Each row is a point on a landscape with many valleys, with its height.
A ball rolls from a point to the lowest of its 2 nearest points, and stops where none of them is lower. Distance is the straight distance between rows; heights are no part of it.
Q624: [ 1.85 -0.92 -0.28 -0.05 -0.34 -5.93  1.58  1.41  1.54 -2.51 -2.61  2.82
 -0.30 -2.91 -1.32  4.39 -0.09 -0.43 -2.24  2.39  0.72  2.47  2.50 -2.56
  0.11 -2.85 -0.79 -0.56  0.46]  height 540
Q447: [-2.71  0.78 -3.64 -0.68  1.50  2.50  0.30 -0.92 -0.67  0.49 -1.95  2.25
  2.20  0.81  0.81  4.85  0.05  0.53  3.39 -2.59 -1.91  1.25  1.62 -1.41
  0.32  0.35 -3.29  2.70 -1.20]  height 331
Q486: [-1.67  0.27  1.16 -1.19  2.52 -0.91 -3.49 -2.07  0.75 -1.31  0.19  0.91
 -2.00 -0.99 -1.40 -0.15 -0.25 -2.05  0.41  1.33 -0.62  1.95 -1.70 -1.71
  0.88 -0.77  0.04 -3.71 -3.44]  height 324
Q829: [ 2.91 -1.52  2.02 -0.54 -1.29  0.58  1.13 -0.19  0.80 -0.28 -0.14 -1.92
 -0.83 -0.27 -0.04 -3.20 -0.20 -1.05  0.46  0.61  1.91 -2.03 -3.14 -2.60
  0.96  1.09  0.80  0.65  4.41]  height 138
Q148: [-1.00 -4.25  1.76  1.35 -1.53  1.73  2.82  1.97 -0.40  4.19 -2.00 -1.56
 -0.75  0.14 -0.40 -1.11 -3.62  1.96  0.07  3.33  0.40 -2.02 -5.04  1.71
 -2.86 -1.31  2.93  5.12  2.00]  height 349
Q77: [-4.28  0.03  0.96 -1.77  0.67 -0.80 -1.61 -2.09  2.80 -3.05  1.77 -2.58
 -1.20 -0.05 -1.55 -5.03 -2.00 -1.20  0.15  3.13 -0.39 -0.31 -1.85 -2.29
 -2.63 -0.74  1.15  0.41  2.31]  height 543
Q954: [-0.75  2.16 -1.70 -2.56  0.58  0.49 -0.12 -0.54  2.14 -0.31 -1.27  0.25
  1.07 -2.93  2.82  1.30  0.52 -2.02  2.58 -2.25 -2.16  0.40  0.16 -4.64
 -1.17  0.14 -1.93  2.30  1.00]  height 452
Q723: [-0.40  2.60 -1.44 -2.06  1.04 -1.22 -1.09 -0.54  1.71 -2.73  0.87 -2.34
  0.19  0.87  0.77 -3.65  1.51  0.95 -0.29  1.32 -0.84 -1.11 -0.58 -5.05
 -0.91  1.81  0.48  1.87  0.18]  height 426
Q175: [-3.32  0.71 -3.01  1.48  2.56  0.00 -1.23 -1.30 -3.03  0.36  0.53  1.31
 -0.75  1.95 -2.79 -0.56 -1.45 -1.30  0.98 -0.38 -1.48  1.78 -0.90  1.79
  0.44 -0.61  0.66 -3.59 -4.35]  height 688
Q999: [-2.69  3.16 -3.39 -0.27  2.58  2.52 -1.14 -2.66 -1.28  1.03  0.79  0.48
  1.44  2.09  0.45  1.91  1.62  1.15  2.97 -1.65 -1.63  0.05  1.68 -0.67
  0.56 -0.42 -1.26  2.26 -2.02]  height 244
Q300: [-0.22 -0.94  0.74 -0.36 -1.67  0.71 -2.89  0.42  0.90 -0.63 -0.26 -0.50
  0.51 -1.50  0.11 -1.34 -3.37 -1.27 -1.42  1.68 -1.28 -2.21 -1.91  3.48
  0.36  0.11  3.51 -0.23 -0.50]  height 325
Q134: [ 0.84 -0.46  0.60 -1.50  1.71  0.49  1.94 -0.49 -0.01  1.59 -1.11 -0.30
 -0.03 -1.50  2.07  1.74  1.90 -1.05  2.95 -2.66 -0.34  0.73 -0.11 -2.29
 -1.46 -0.83 -1.50  2.73 -0.29]  height 399
Q506: [-0.93  0.72 -0.74  3.30 -0.67 -0.08 -2.12 -1.16 -1.98 -0.87 -0.98  0.46
  0.49  2.01 -2.03  0.00 -3.10  0.45 -0.74 -0.21  1.51 -0.69  0.27  4.91
  1.84  0.78 -0.86 -2.55 -0.80]  height 614
Q555: [ 0.28  1.83 -1.67 -2.60 -1.27  0.64 -1.91 -0.08  1.01  0.30 -0.81 -1.04
  2.79 -2.12  2.24  0.47 -1.36 -1.63 -1.02 -3.42 -3.14 -1.34  1.30  1.46
 -0.99  1.05  0.17  1.16 -2.59]  height 513
Q351: [-1.10  1.81 -0.61  0.02 -1.99 -1.62 -4.06 -1.43  1.04 -1.06  1.01 -1.23
  0.64 -0.93 -1.20  0.05 -2.19 -1.46 -0.62  2.59 -2.37 -0.56 -0.09  2.58
 -0.99 -0.81 -0.25  1.53 -3.65]  height 445
Q233: [-1.35 -2.87 -1.87  0.91  0.10 -1.43 -0.83  0.46 -0.43  0.30 -2.07  1.45
  0.93 -1.11 -1.30  0.23 -2.24 -2.98 -1.52  0.91 -4.09  0.25 -1.54  2.67
 -1.91 -1.81  2.29  0.30 -3.42]  height 652
Q195: [-0.13  4.27 -0.58  1.81  0.62  2.59 -1.01 -2.17 -1.35  0.39  2.00  1.28
  0.06  2.80  1.17  0.38  1.37  3.42  0.04  1.14  1.69 -1.09  2.09  0.66
  2.01 -0.96 -1.22  0.25 -1.09]  height 433
Q622: [-1.47  3.33 -3.15  1.38 -1.38 -0.74 -0.45 -0.09 -3.43  0.40  0.48  0.38
  1.90  1.40 -1.82  0.38 -1.05  1.37 -1.80 -2.24  0.47  2.64  3.63  4.62
 -0.34  2.90 -2.35 -3.30 -3.66]  height 612
Q812: [-5.08 -2.30  0.98 -0.43  0.96 -0.30  0.32 -1.14  1.94 -0.66  1.50  0.16
  0.24  1.39 -4.17 -2.70  0.42 -1.99  0.53  2.44 -4.47  2.60 -1.80 -0.25
 -2.13 -2.16  1.82 -3.85 -0.42]  height 680
Q708: [ 2.98 -3.86  3.47  0.91 -2.36 -0.51  1.26  1.68  2.09 -0.04 -0.49 -1.11
 -0.37 -0.97 -0.03 -0.52 -1.09  1.03 -1.41  1.68  1.58 -2.12 -2.96  0.68
 -0.01  1.25  1.47  2.02  2.79]  height 213
Q62: [ 3.41 -1.62  4.94 -0.54 -2.34 -1.66  2.80  6.65 -0.06  2.86  2.18 -1.51
  1.04  0.36  0.67  0.62  1.50  0.79 -1.63 -1.32  2.31 -2.64 -4.07  0.82
 -0.90  4.34  0.90  2.58  0.52]  height 105
Q57: [-5.00 -1.57 -1.73  2.32  3.09  2.78  0.14 -3.18 -0.65  4.26  0.42  0.72
  1.78  0.66  2.59  0.25 -1.08 -2.24  0.19 -0.76 -1.35  2.61  0.09 -0.52
 -2.85 -1.19 -1.43 -0.27 -1.20]  height 774
Q139: [ 1.44 -1.56  2.52  0.53 -0.07  1.23  2.93  1.56 -0.22  4.24 -1.51 -1.23
  0.16  0.07  3.01  1.38 -0.86  2.35  0.55 -1.40  2.43 -1.84 -2.20 -1.98
 -1.75 -0.87 -0.37  3.58  1.06]  height 250
Q135: [ 2.68 -2.69 -0.56 -0.95 -3.17 -1.52  1.71  1.92 -1.47 -0.86  0.67 -1.46
 -1.41  1.27  1.39 -3.66  1.71  0.35 -2.19 -0.93  3.10 -2.22 -0.10 -2.52
 -0.02  4.91  0.76  0.32  5.17]  height 34
Q198: [ 0.78  1.15 -0.85  1.01  0.65 -0.42 -0.66 -0.49 -0.76 -0.26  0.35 -0.04
  1.52  1.10  0.54  0.74  1.08  1.51  1.12  0.42 -0.54 -1.27  1.61  1.13
  1.92 -0.64 -0.31 -0.06 -0.51]  height 397
Q753: [ 0.72  0.17  1.50 -1.55 -0.61  1.68 -0.12  0.45 -0.61 -1.75  1.08  2.63
 -1.10 -0.62  1.27 -1.46  2.71  2.91  0.23 -3.16 -0.61 -1.00 -0.18  1.07
  1.05 -0.59  3.42 -3.96 -0.54]  height 420
Q228: [-1.87  1.48 -3.74  0.94  1.53  0.92 -2.22 -0.72 -2.86 -1.10 -1.14  1.46
  0.82  2.22 -2.73 -0.02 -1.67  1.17 -0.10 -2.75  0.82  2.55  1.08  2.20
 -0.05  0.49 -1.51 -3.21 -4.38]  height 649
Q373: [-5.77 -1.90  0.74  1.53  1.34  0.80 -0.56 -2.57  0.97  1.93  1.22  0.15
  0.72  1.24 -3.67 -0.84 -1.16 -2.92  0.71  3.59 -2.39  2.13 -0.43  1.62
 -1.12 -2.79  0.77 -1.42 -0.02]  height 714
Q222: [ 0.92 -1.08  1.88 -0.59  0.50  1.78  2.39  2.44 -1.39  4.31 -0.81  0.37
  0.57  1.12  2.74  1.39  2.29  2.21  3.80 -3.95  1.11 -1.51 -1.66 -0.89
 -0.44  2.01 -0.50  3.03  1.23]  height 294
Q503: [ 1.02  0.77 -0.64 -1.56  2.53  1.65  0.21  0.16 -0.06  0.65  0.58  3.06
 -2.95 -0.38  0.93  2.75  3.48 -0.65  2.31 -4.63  1.17  3.67  4.64 -1.57
  1.36  0.01 -1.77  0.33  1.08]  height 267
Q369: [-1.34  2.19 -0.27  3.56  0.66 -0.90 -1.44 -1.42 -1.25 -0.90  0.21 -0.61
 -0.15  1.43 -4.13  1.34 -2.08  0.39 -1.26  2.03  4.34  2.37  1.88 -0.14
  0.70  1.30 -6.72 -1.41 -1.50]  height 657
Q673: [-0.09 -0.68 -0.79  0.68  0.15  1.39  0.12 -1.13 -1.14 -0.94 -0.06  1.36
 -0.59  1.28 -0.18 -0.64  0.20  1.53  0.88 -0.09 -0.60 -0.69  0.23  1.70
  1.80 -1.91  1.32 -3.97 -1.10]  height 344
Q859: [-4.26 -0.93  0.30  2.59  1.21  1.75  0.69 -2.54  0.19  2.72  0.69 -0.07
  0.39  0.18  0.80 -1.36 -1.98 -2.24 -0.36  2.61 -2.62  2.08 -1.49  0.95
 -3.48 -2.33  1.08  0.85 -0.87]  height 744
Q754: [ 4.23 -0.93  3.34  0.01 -1.46 -0.67  4.12  3.08  1.02  3.56 -0.24  0.03
 -0.43 -2.61  3.37  1.08  0.95  1.86 -1.14 -0.85  3.30 -2.23 -1.47 -1.18
  0.14  0.52  0.02  2.00  2.71]  height 201
Q294: [ 1.55 -0.97 -0.54  1.98  0.91 -3.07  5.73  1.65 -0.23 -1.76 -1.17  0.30
  2.39  0.92 -0.06  4.02  2.97  2.46 -0.37  2.05 -0.38  0.76  1.94 -1.93
  1.42 -1.56 -1.37  0.60  1.21]  height 501
Q515: [ 2.74 -2.94  3.62 -1.11 -3.27 -2.17  3.70  5.59  1.38  3.59  0.40 -1.12
  0.04 -1.89  2.00  2.03  0.54  0.79 -3.16 -2.46  2.22 -1.26 -1.75 -0.70
 -0.08  2.85  1.37  2.88  2.52]  height 154
Q640: [ 1.21 -3.89  3.24  1.00 -1.87  1.32  1.65  0.62  0.26  3.63 -0.52 -0.74
 -0.46  1.80  0.81 -1.99 -0.95  1.74 -0.70  1.73 -0.07 -3.65 -3.78  0.56
 -0.52  0.44  2.07  3.25  2.02]  height 272
Q798: [ 1.73  2.90  0.11  0.98 -1.87 -2.43 -2.18  0.30  3.49 -2.06  1.32 -1.09
 -0.71 -1.50 -2.09  1.15  0.01 -0.12 -1.08  4.56  0.67  1.47  2.01 -1.22
  2.55  0.60 -2.24  0.38  0.34]  height 512
Q260: [-0.55 -1.26 -0.15  0.20  1.10 -2.63 -0.60 -1.18  1.23  0.40 -2.53  1.62
 -1.18 -3.80  0.09  2.36 -0.57 -2.99 -0.87  0.87 -0.28  2.63 -0.49 -1.54
 -0.74 -1.76 -0.34  0.37 -1.58]  height 580
Q59: [ 1.70  4.48 -1.88 -2.58  0.51 -0.03 -0.71 -0.99  0.37 -1.28  0.76 -1.43
  0.30  1.28  1.96 -3.24  0.74  2.68  0.63 -1.81 -0.07 -1.13  1.19 -2.98
  0.58  2.13  0.13  1.40  1.78]  height 362
Q945: [ 1.97  2.17  0.74  0.20  0.73  3.77 -0.03 -1.28 -1.00 -0.60  1.77  0.68
 -1.40  2.66  1.98 -1.35  1.95  3.41  1.24 -1.52  1.70 -1.31  1.90 -1.00
  2.45 -0.58  0.92 -2.15  1.24]  height 470
Q583: [ 2.96  0.20 -1.65 -1.42 -1.83 -1.20 -0.10  2.71  2.47 -3.87  0.07 -2.44
  0.74 -1.47  1.36 -0.90  2.89 -1.56 -3.25 -2.01  0.42 -1.65  2.18 -2.23
  0.13  4.09  2.26 -1.99  3.55]  height 469
Q104: [ 1.14 -1.59 -0.50  2.32 -0.34 -3.96  3.73  2.65  0.07 -1.84 -2.43  3.15
  1.56 -1.51 -0.29  4.74  0.84  0.78 -0.47  1.60 -0.93  1.44  0.94 -0.79
 -0.90 -2.09 -0.87 -0.43  0.08]  height 521
Q372: [-0.36  3.11 -1.97 -1.23  0.15  2.82 -0.91 -1.76 -1.61  0.18  1.27 -0.64
 -0.09  2.31  0.52 -0.50  1.50  3.22  1.71 -2.63 -2.88 -0.43  1.56 -0.44
  1.17 -0.31  1.38  0.86 -3.49]  height 98
Q616: [-0.58 -0.16  1.05  0.11  0.95  2.40 -1.13 -2.87 -1.37  2.17  0.88 -0.66
 -0.85  0.59  2.41 -2.86 -0.92 -0.18  0.23 -0.35 -0.35 -3.28 -2.50  0.69
 -0.32 -0.88  1.94 -1.14  0.60]  height 260
Q87: [-1.76  2.38 -1.40  1.73  0.11 -1.94 -4.25 -2.04 -1.31 -0.44 -0.23  0.36
 -0.02  0.24 -1.92  0.43 -2.48 -0.58 -0.99  2.17 -0.72  1.51  0.16  0.88
  0.31  0.41 -2.60 -0.38 -4.19]  height 430
Q582: [-2.49 -2.61  1.17 -1.07  0.77 -0.47 -0.25 -1.54  1.34 -1.13  0.64 -1.26
 -0.47  0.15 -2.14 -2.37 -1.28 -2.27  0.91  1.44 -3.58 -0.88 -4.10  1.69
 -1.30 -1.16  2.43 -2.70 -0.25]  height 636
Q637: [ 0.74  2.05 -0.97 -2.76 -0.78  1.15 -0.57  0.01  1.61 -0.80 -1.21  0.45
  2.29 -3.02  1.13  3.41  1.09 -0.56  1.46 -3.76 -2.23 -0.29  2.17 -0.55
 -0.72  1.51 -0.90  1.01  1.06]  height 503
Q407: [ 2.25  3.87 -1.16 -2.77 -1.53 -0.17  0.10  2.16  1.61 -3.75  1.28 -1.32
  1.99  0.31  2.02 -2.15  1.84  0.98 -1.37 -1.68  0.41 -1.59  2.34 -2.51
  0.10  4.67  1.35  0.51  2.67]  height 421
Q807: [ 2.42 -0.39 -0.65  1.12  3.45  1.26  0.75 -1.05 -1.24 -0.99  0.14  3.30
 -1.94  0.12 -0.92  1.76  1.10 -0.93  1.09 -1.86  3.40  2.57  2.76  2.03
  1.91 -0.88 -2.29 -2.21  0.64]  height 137
Q7: [ 0.29  1.29  1.53  2.50 -3.18  0.28 -2.12 -2.23 -1.16  1.33  0.61 -0.71
  0.38  0.19 -0.29 -0.64 -5.43  1.48 -1.54  2.94  1.02 -1.38  0.75  3.95
  0.17  0.61 -1.23  2.19 -0.58]  height 517
Q873: [ 1.44 -3.80  1.78  0.14 -0.97 -1.67 -1.33  1.85  0.58 -0.29 -1.27 -1.34
  0.32 -2.12  0.31 -0.18 -0.64 -1.53 -1.26  0.65 -1.82 -2.24 -2.79  3.08
 -2.07 -0.25  2.60 -0.35  0.10]  height 227
Q257: [-1.14 -2.41  3.43  0.11  0.89  2.38  0.49 -2.32  1.00  1.87  0.82 -2.08
 -1.36  1.04  0.76 -3.18 -1.67 -0.55  1.65  0.62 -1.10 -1.50 -4.18  1.09
 -1.16 -1.17  1.34 -0.34  3.17]  height 149
Q105: [-1.39  4.88 -1.39 -2.61  2.24  2.65 -0.70 -1.53  0.32 -1.76  1.32  0.36
 -1.51  0.71  1.22 -2.27  2.43  3.11  1.89 -1.76  0.08 -0.63  1.34 -2.83
  0.18  0.36  0.84  0.31 -0.96]  height 268
Q794: [-0.44  0.50 -0.91  3.24  0.16 -1.05  0.57  0.65 -0.68 -1.92 -2.29  2.31
  0.39  0.24 -1.95  1.78 -1.97  0.03 -2.69  2.05  3.20  1.37  0.93  0.31
  0.79 -2.94 -3.55 -1.33 -0.02]  height 666
Q28: [ 1.56 -1.19  3.18 -1.41 -1.88 -1.89  1.24  6.19 -1.12  3.32  0.42 -2.15
  1.49 -1.38  0.89  1.63  0.10  0.09  0.18 -2.03 -0.06 -2.27 -4.88  1.49
 -2.69  2.54  1.09  2.97 -2.29]  height 30
Q311: [ 0.81 -1.19  0.51 -3.29  0.50  0.84  1.95  2.32 -0.32  0.97 -0.72 -0.84
  1.67  0.78  1.26  0.55  3.36  1.17  2.45 -4.13 -1.34 -2.24 -1.05 -1.65
 -2.02  2.55  0.08  2.08  1.64]  height 341
Q254: [-1.86 -1.82  0.36 -1.93  0.51 -1.76 -1.17 -0.53  2.46 -2.35  1.36 -0.95
 -0.86 -1.35  0.05 -3.43  0.78 -2.09 -0.47  2.22 -1.72  1.11 -2.89 -1.40
 -1.86 -0.53  1.36 -1.49  1.28]  height 589
Q590: [-2.44 -0.01 -0.27  0.13  2.87  3.65  1.35 -2.99 -1.37  3.18  1.26 -0.78
  0.43  1.24  3.70 -0.45  1.62 -0.57  1.12 -1.49 -1.47  1.27 -0.17 -1.30
 -2.54 -1.17 -0.58  1.24  1.05]  height 798
Q306: [ 0.32  1.80  0.34 -1.49 -0.80  2.13 -1.62  0.22  0.42  0.81 -0.13  0.51
  1.65 -0.60  3.11 -0.75 -1.44  1.77 -0.31 -2.92 -0.46 -3.03  0.48  1.28
  0.10  1.18  2.72  0.37 -1.67]  height 448
Q60: [-0.51  1.11 -0.43 -3.18  2.93  1.47 -0.52  0.55  0.22 -1.69  1.82  1.03
 -2.84  0.71 -0.57 -1.62  4.82  0.10  2.88  0.05 -1.48  2.98  0.29 -4.01
  1.73 -0.78  0.54 -1.46 -2.15]  height 111
Q535: [-0.64 -0.02  0.34  2.72 -2.12  1.34 -0.73 -0.14 -1.23  2.40 -1.66  1.35
 -0.05  0.26 -1.08  0.26 -5.73 -0.74 -1.91  2.96  1.69 -2.60 -0.29  3.46
  0.15 -1.17  1.60  3.25  0.49]  height 483
Q552: [ 2.31 -4.18  2.83 -0.30 -1.98 -1.51  0.63  5.00  0.12  0.28 -0.17 -2.47
 -0.02 -2.90  1.33  0.88  0.21 -1.19 -0.40 -0.01 -1.22 -1.25 -3.65  1.59
 -3.75  2.51  2.39  2.35  0.07]  height 132
Q900: [-2.18 -3.20  0.12  2.56 -1.76  2.45  1.77 -0.64 -0.90  3.52 -1.53 -0.95
 -0.56  1.04 -0.08  0.53 -4.76 -0.81  0.49  3.43  0.39 -1.02 -2.45  3.20
 -1.22 -2.52  3.32  4.27  0.95]  height 424
Q368: [ 2.07  0.39  0.00 -1.61 -0.15  2.31  0.62  2.00  0.88 -1.25  1.51  0.56
  0.09  1.15  1.58 -0.23  3.81  2.95  0.23 -1.44 -0.26 -0.61  3.16  0.97
  1.39 -0.21  2.69 -1.95  1.11]  height 475
Q100: [-1.24  2.02 -1.05  4.31 -0.48  0.35 -0.89  0.26 -1.57 -1.34  0.49 -1.40
  0.41  2.20 -3.24 -0.50 -2.07  1.69 -1.63  0.53  3.72  1.63  1.68  4.39
 -0.09  0.04 -4.32 -3.78 -2.13]  height 639
Q689: [ 1.93 -1.13  0.30 -4.59 -1.07  1.18  1.80  3.97  0.06  0.02 -0.94  0.42
  1.36 -0.41  1.79  2.95  3.72  0.58  1.88 -4.43 -0.44 -0.50  2.00  0.05
  0.30  3.18  0.86 -0.51  2.96]  height 392
Q538: [ 1.03  0.40 -2.23 -3.17  2.31  0.57 -0.51  1.72  0.15  0.40 -0.11  1.38
 -4.24 -0.29 -1.24 -1.50  5.31 -0.84  3.47 -2.36 -0.81  3.74  2.24 -5.05
  2.02  0.51 -0.73  1.34  0.76]  height 251
Q303: [ 2.68 -0.61  0.25 -1.47 -0.91  0.86  0.16  1.04  0.49 -1.75  1.09 -1.45
 -1.37  1.52  1.04 -4.47  1.03  1.37 -0.85 -1.31  2.19 -3.34 -0.94 -1.31
  0.85  3.07  2.20 -0.74  2.94]  height 139
Q539: [-1.14  2.06 -0.37 -1.27  1.01  0.09 -2.79 -1.66  0.50 -2.22  2.13  0.82
 -1.88  0.68 -1.24 -1.64  1.70  0.63  1.61  0.41 -0.45  1.00 -0.43 -2.20
  3.14 -1.06  1.39 -3.00 -2.19]  height 245
Q16: [-0.54 -1.82  4.07 -0.42 -0.95  0.21  1.75 -1.82 -0.20  0.04  1.25 -2.89
 -2.89 -0.55 -0.69 -3.24 -0.43 -2.75  1.48  0.55  0.72 -0.51 -3.47 -1.12
 -1.15 -0.23  1.05 -0.62  4.23]  height 33
Q217: [-0.36 -1.14 -3.92  0.15  3.24  0.34 -0.71 -1.27 -1.25  1.26 -1.96  1.42
  1.06 -0.29 -0.63  2.81  0.86 -0.67  1.93 -1.37  0.08  2.29  2.25 -1.32
  0.44 -0.32 -2.18  0.95 -2.81]  height 262
Q832: [ 2.60 -0.85  0.83  1.10 -0.26 -1.23  0.33  1.04 -0.64 -0.38 -0.88  2.09
  0.13 -1.03  0.09  1.78 -1.84 -0.22 -1.41  0.58  3.07 -0.13  2.31  2.69
  0.03 -1.70 -2.64 -3.09  0.78]  height 651
Q332: [ 1.44 -1.71 -1.41  2.73  3.69  0.08  0.43 -1.06 -1.93  0.31 -2.05  2.22
 -1.08  0.15 -1.72  2.64  1.45  0.52  1.12 -0.18  2.84  2.50  1.18 -2.00
  1.59 -0.95 -3.65 -0.53 -0.99]  height 200
Q890: [ 0.66  0.27  1.80  0.06 -2.00 -2.79 -3.17 -0.55  1.05 -2.95  1.49 -0.60
  0.28 -1.07 -1.77 -0.10 -2.79 -0.57 -2.09  1.67 -1.77 -2.14  0.14  2.82
  1.31  0.04  0.34 -1.09 -1.98]  height 398
Q577: [-2.76  2.49 -0.78 -1.04  1.10 -0.83 -0.91 -2.63  0.92 -1.07  2.28 -2.57
  0.22  2.90  0.42 -4.81 -0.70 -0.45 -0.09  3.17 -2.53 -0.70 -1.29 -2.97
 -1.36 -0.64  0.64  1.39  0.26]  height 488
Q460: [-1.25 -2.12 -1.79  0.98  0.24 -0.79 -1.37 -2.04  0.69  1.49 -2.93  1.51
  1.08 -1.72  0.71  0.81 -2.44 -3.33 -0.14  0.19 -2.02  2.50 -0.86  1.16
 -1.34 -2.95 -1.11 -0.42 -3.02]  height 611
Q745: [-4.26 -0.18 -3.19  1.43  0.80 -0.07  1.43 -3.15 -2.13 -0.15  0.59  1.77
  0.57  2.73 -4.00 -1.79 -0.54 -1.74  1.73  2.26 -4.59  1.47 -1.61  0.73
  0.42 -2.52  2.40 -3.02 -3.85]  height 730
Q102: [ 1.83  1.19 -2.05 -0.86  2.03  1.38  1.64  1.41 -1.27  0.44  0.84  2.08
 -1.36  0.43  0.29  2.02  3.86 -0.86 -0.16 -3.48  3.15  3.25  5.70  2.00
  2.80 -1.70 -1.76 -1.74  2.97]  height 208
Q128: [ 0.25 -0.22 -0.35 -0.54  3.07  1.45  0.44 -0.93 -0.46  1.62  0.83  1.39
 -4.69 -0.76 -0.07  0.13  3.36 -1.16  2.41 -2.30  1.37  3.69  0.68 -4.39
  0.85 -0.69 -1.88  0.23 -0.40]  height 326
Q34: [-0.60  1.14  0.78  3.46  0.82 -0.79  0.01 -1.49 -0.44 -0.95 -0.39  0.97
  0.51  0.51 -4.38  1.59 -0.71 -0.34  0.14  3.35  4.26  1.40  2.64 -1.25
  3.11 -1.35 -3.19 -1.34  0.76]  height 668
Q125: [-0.37  3.46 -1.73  2.26 -2.95  0.02 -1.22 -1.85 -3.43  1.81 -0.21 -0.66
  0.90  0.47 -0.13 -0.97 -2.99  0.08 -2.56 -0.53  0.07 -0.04  2.72  5.32
 -0.22  1.66 -0.47 -0.55 -3.58]  height 578
Q109: [ 0.86 -0.41  1.80  1.57 -1.66 -0.36 -2.66 -0.51 -0.54  0.42 -1.29  1.96
 -0.90  0.28 -0.79  0.15 -4.11 -1.21 -2.50 -0.42  2.41 -0.62  1.03  5.43
  0.13 -1.22 -0.66 -2.66 -0.09]  height 635
Q840: [-0.27  0.45  1.51 -2.41  0.46  2.80 -0.44 -0.53  0.78  3.22 -0.54 -0.27
  0.13  0.46  3.79 -4.24 -1.09  1.84 -0.58 -2.88 -0.56 -2.86 -3.10  1.02
 -0.17  0.91  3.22  0.12  0.01]  height 366
Q335: [-0.08  2.03 -0.57  2.65 -3.66 -0.39 -0.16 -1.09 -1.37  0.94 -0.88 -2.29
  0.82  1.24 -2.24 -0.49 -2.90  0.66 -3.57  1.87  0.95 -1.45  2.92  6.18
  0.20  0.08 -3.15  0.04 -0.88]  height 546
Q140: [ 0.53  1.20  1.95 -0.39 -1.78 -1.72 -1.52 -0.95  2.17 -4.01  0.60 -0.20
 -2.05 -3.16 -1.29  0.45 -2.06 -0.90 -0.99  3.39  1.68  0.44 -0.47 -1.38
  1.29 -0.15 -0.05  1.34  2.77]  height 537
Q766: [-0.13 -0.75  1.73  0.39 -0.77 -4.16 -0.63  0.10  1.24 -2.57 -1.37  2.51
 -1.81 -2.81 -1.97  3.32 -2.77 -1.42 -1.75  3.61  1.29  2.27  0.05 -2.41
  0.52 -2.84 -0.55  0.01 -1.36]  height 557
Q357: [ 1.71  2.38 -0.86  0.46 -1.25 -1.67 -2.11 -0.77  2.95 -3.49  1.31 -1.74
  0.91  0.65 -1.55 -1.08  0.65  1.21 -0.29  2.85 -0.83 -0.07  0.12 -1.86
  0.55  1.51  0.24  1.27 -0.89]  height 482
Q587: [ 1.95 -0.74 -2.30 -0.08 -0.22 -3.09  4.52  3.36  1.29 -2.74 -0.05 -1.39
  1.86  0.22  1.57  3.06  4.82 -0.43 -1.31  1.79  0.99  0.42  2.69 -2.69
  2.19 -1.59 -0.44 -0.05  2.33]  height 479
Q482: [-1.56 -0.87 -0.03  0.69  1.09 -1.21 -2.70 -3.01  0.03 -0.46 -0.53  0.12
 -0.84 -0.75 -2.74  0.09 -2.80 -1.45  0.76  2.10 -0.57  0.29 -1.66  0.72
  1.42 -1.05 -1.17 -1.13 -1.23]  height 383
Q277: [ 2.32 -1.91  0.60 -0.87 -1.94 -2.05  4.47  4.00  0.69 -0.45  0.38 -1.65
  2.98 -0.58  2.30  3.26  3.93  0.70 -0.44  0.04  0.79 -0.61  1.64 -1.37
 -0.11  0.81 -0.75  0.69  3.65]  height 455
Q856: [ 3.26 -1.51  0.28 -2.54 -0.75 -1.97  1.94  3.77  0.10 -1.57 -0.02 -0.59
  1.88 -2.75  1.62  3.36  4.31 -0.49 -0.09 -2.54 -1.81  0.57  1.15 -2.19
 -0.38  3.12  0.35  0.64  3.21]  height 429

Call two points neighbours if one is among the 2 nearest of the other. Go from one point of each pair to the other, from neighbour to neighbour, staying as low as possible. Name the highest point that can't be avoided.
Q807 and Q60 => Q128
Q372 and Q807 => Q447
Q16 and Q135 => Q829
Q372 and Q28 => Q351

Where does a ball stop that starts at each point below?
Q311 => Q28
Q228 => Q16
Q460 => Q28
